A landscape with many peaks, sampled at points; each row gives a point and its height.
A climber steps from a point to the highest of its 5 nearest points, and stops where none of them is higher. Distance is the straight distance between rows; heights are no part of it.
(98) h=617: [104 110  82 131 107 143 143 129  99 111 156 137 108 140 124 144  78]
(499) h=518: [137 154 172 130 142 106 101 132 147 152  87 118 153 123 135 105 191]
(598) h=406: [164 145 171 140 167 108 115 142 173 200  84 130 161 145 144  91 197]
(662) h=494: [102 130 111 133 108 133 135 127 113 121 134 124  94 130 124 151 100]
(181) h=715: [ 96 119  79 130 120 136 132 138  85  98 140 141 129 125 116 125  99]
(221) h=560: [119 160 151 145 124 119 121 131 143 150 107 110 104 136 130 140 154]
(583) h=679: [140  85  47 128 135 158 163 125  83 104 190 154 140 173 131 115  55]
(592) h=569: [133 160 169 138 135 112 111 133 149 156  97 111 130 138 133 120 178]
(68) h=661: [139 123 132 131 101 146 164 112 172 149 161 132  51 127 130 193  76]
(222) h=303: [150 129 183  93 152  99  96 120 129  72  94 113 223  61 120  81 189]
(369) h=437: [ 96 144 124 122 122 119 107 141  97  94 115 121 147 104 117 112 152]
(236) h=618: [121 118 116 134 103 141 150 120 145 137 155 130  69 135 126 176  77]
(72) h=637: [125 136 132 143 109 138 149 119 157 146 145 119  64 134 133 175 101]
(180) h=607: [132 163 154 152 126 127 134 128 166 168 122 112  83 151 136 152 150]
(194) h=497: [120 154 159 132 134 114 100 129 125 133  94 117 140 120 131 114 176]
(29) h=581: [116  95  51 129 135 151 152 139  74  96 176 152 146 151 123 110  74]
(363) h=510: [155 158 172 152 155 113 123 135 170 192  97 114 131 153 148 115 187]
(290) h=234: [141 131 176  97 143  99  91 120 125  81  91 113 210  69 121  82 193]
(52) h=699: [138  77  54 124 124 161 163 119  93 105 186 151 128 165 133 129  49]
(175) h=431: [125 141 167 111 136 107  91 132 122 103  89 117 181  91 124  95 189]
(565) h=532: [148  76  99 110 103 151 167 110 143 131 175 147  75 141 132 189  37]
(672) h=592: [114 156 150 145 119 126 125 130 145 147 118 113  88 137 131 151 141]
(159) h=612: [136 163 163 147 138 119 119 131 161 172 105 113 107 145 137 129 173]
(341) h=462: [116 147 158 118 132 113  91 132 111  98  95 117 169  96 120 100 175]
(477) h=716: [149 138 180 108 147  98  93 120 138 133  78 121 192  99 134  86 199]
(390) h=415: [160 160 164 154 155 128 131 146 180 198 109 115 117 162 142 122 180]
(190) h=386: [169 151 166 150 167 116 125 145 176 206  87 124 148 158 144  99 193]
(224) h=523: [ 96 140 115 134 109 128 121 133 109 117 129 125 108 126 123 139 119]
(417) h=643: [143  69  71 119 112 155 167 112 113 118 181 151 104 159 132 156  36]
(707) h=623: [134 152 151 148 119 138 145 120 173 161 139 114  62 141 136 169 119]
(359) h=413: [171  76 118 102 103 160 167 105 177 159 179 157  54 115 126 204  31]
(616) h=412: [115 143 154 111 137 115  93 138 106  83  95 117 177  83 114  93 175]
(398) h=691: [140 159 171 145 142 116 115 134 159 171  99 111 124 145 138 119 182]
(560) h=506: [ 93 136 107 132 118 127 118 140  98  97 127 130 132 115 118 124 126]
(106) h=700: [153 139 179 116 154  98  98 126 152 149  77 123 189 110 140  86 206]
(202) h=570: [145 166 162 157 137 130 132 132 180 182 125 107  86 156 139 147 158]
(289) h=500: [148 132 183 101 147  97  91 116 135 116  81 118 204  88 129  85 201]
(258) h=568: [157  61  80 108 111 157 169 108 131 124 183 154  99 150 128 170  32]
(425) h=524: [114 150 149 135 124 119 109 130 129 136 109 115 118 131 129 126 160]
(542) h=150: [ 90 132  90 124 126 131 120 145  81  83 134 138 148 107 109 103 121]
(87) h=676: [120  90  55 131 121 147 159 125  89 102 175 151 130 152 126 129  61]
(552) h=580: [144  93  35 132 145 157 160 130  74  96 197 159 158 177 128  93  69]
(708) h=15: [ 96 120  66 127 131 136 132 145  69  82 154 148 155 122 110 102 100]
(668) h=630: [115 135 127 141 108 134 147 121 146 144 142 124  67 134 129 171  99]
(589) h=519: [123  95  93 128 107 144 156 119 125 126 162 141  83 141 126 173  56]
(33) h=651: [118  90  79 125 111 146 157 124 106 116 166 142 101 153 126 154  54]
(677) h=780: [135  75  66 122 118 155 163 117 103 114 179 150 113 159 130 150  45]
(358) h=505: [127 152 169 122 137 106  95 126 132 131  85 116 160 111 130 104 189]
(517) h=557: [107 145 133 141 111 132 130 127 134 137 129 121  81 135 127 155 116]
(219) h=571: [ 90 127 100 133 112 132 132 134  93 104 140 132 111 127 118 136 103]
(111) h=375: [122 138 157 102 141 112  93 136 103  64 103 120 199  63 107  84 174]
(59) h=430: [151 154 172 141 154 111 115 132 161 183  90 117 148 147 143 101 192]
(401) h=585: [155 150 176 135 156 103 107 133 157 172  81 123 160 131 142  94 196]
(397) h=501: [114 148 162 121 134 110  97 130 124 118  94 110 154 107 125 105 180]
(400) h=535: [104 155 141 134 121 124 110 132 121 124 110 117 114 124 125 130 145]
(585) h=487: [101 107  60 132 122 143 142 141  79  96 160 147 139 138 116 115  82]
(197) h=636: [106 106  76 133 115 141 146 133  90 103 156 142 119 140 123 135  78]
(407) h=606: [131 101 107 128 101 148 161 116 145 137 164 141  67 133 129 180  54]
(440) h=192: [157 122 188  94 154  94  97 111 141  96  85 110 225  69 130  83 197]
(694) h=566: [153  88 112 113 101 151 167 107 161 145 175 143  60 124 130 194  40]
(144) h=388: [ 95 137 118 115 130 126 105 144  89  67 117 130 167  84 105  96 148]

Where does a climber stop that starts at each point below?
(672) -> (68)
(662) -> (68)
(29) -> (677)
(175) -> (477)
(517) -> (68)

Call two points neighbours if one is among the 5 nearest of the other. Go from one point of each pair to the other, from neighbour to neighbour, staying as high as possible. Name the lowest point that can't be avoided.
(398) and (677) -> (565)
(181) and (677) -> (197)
(398) and (68) -> (180)
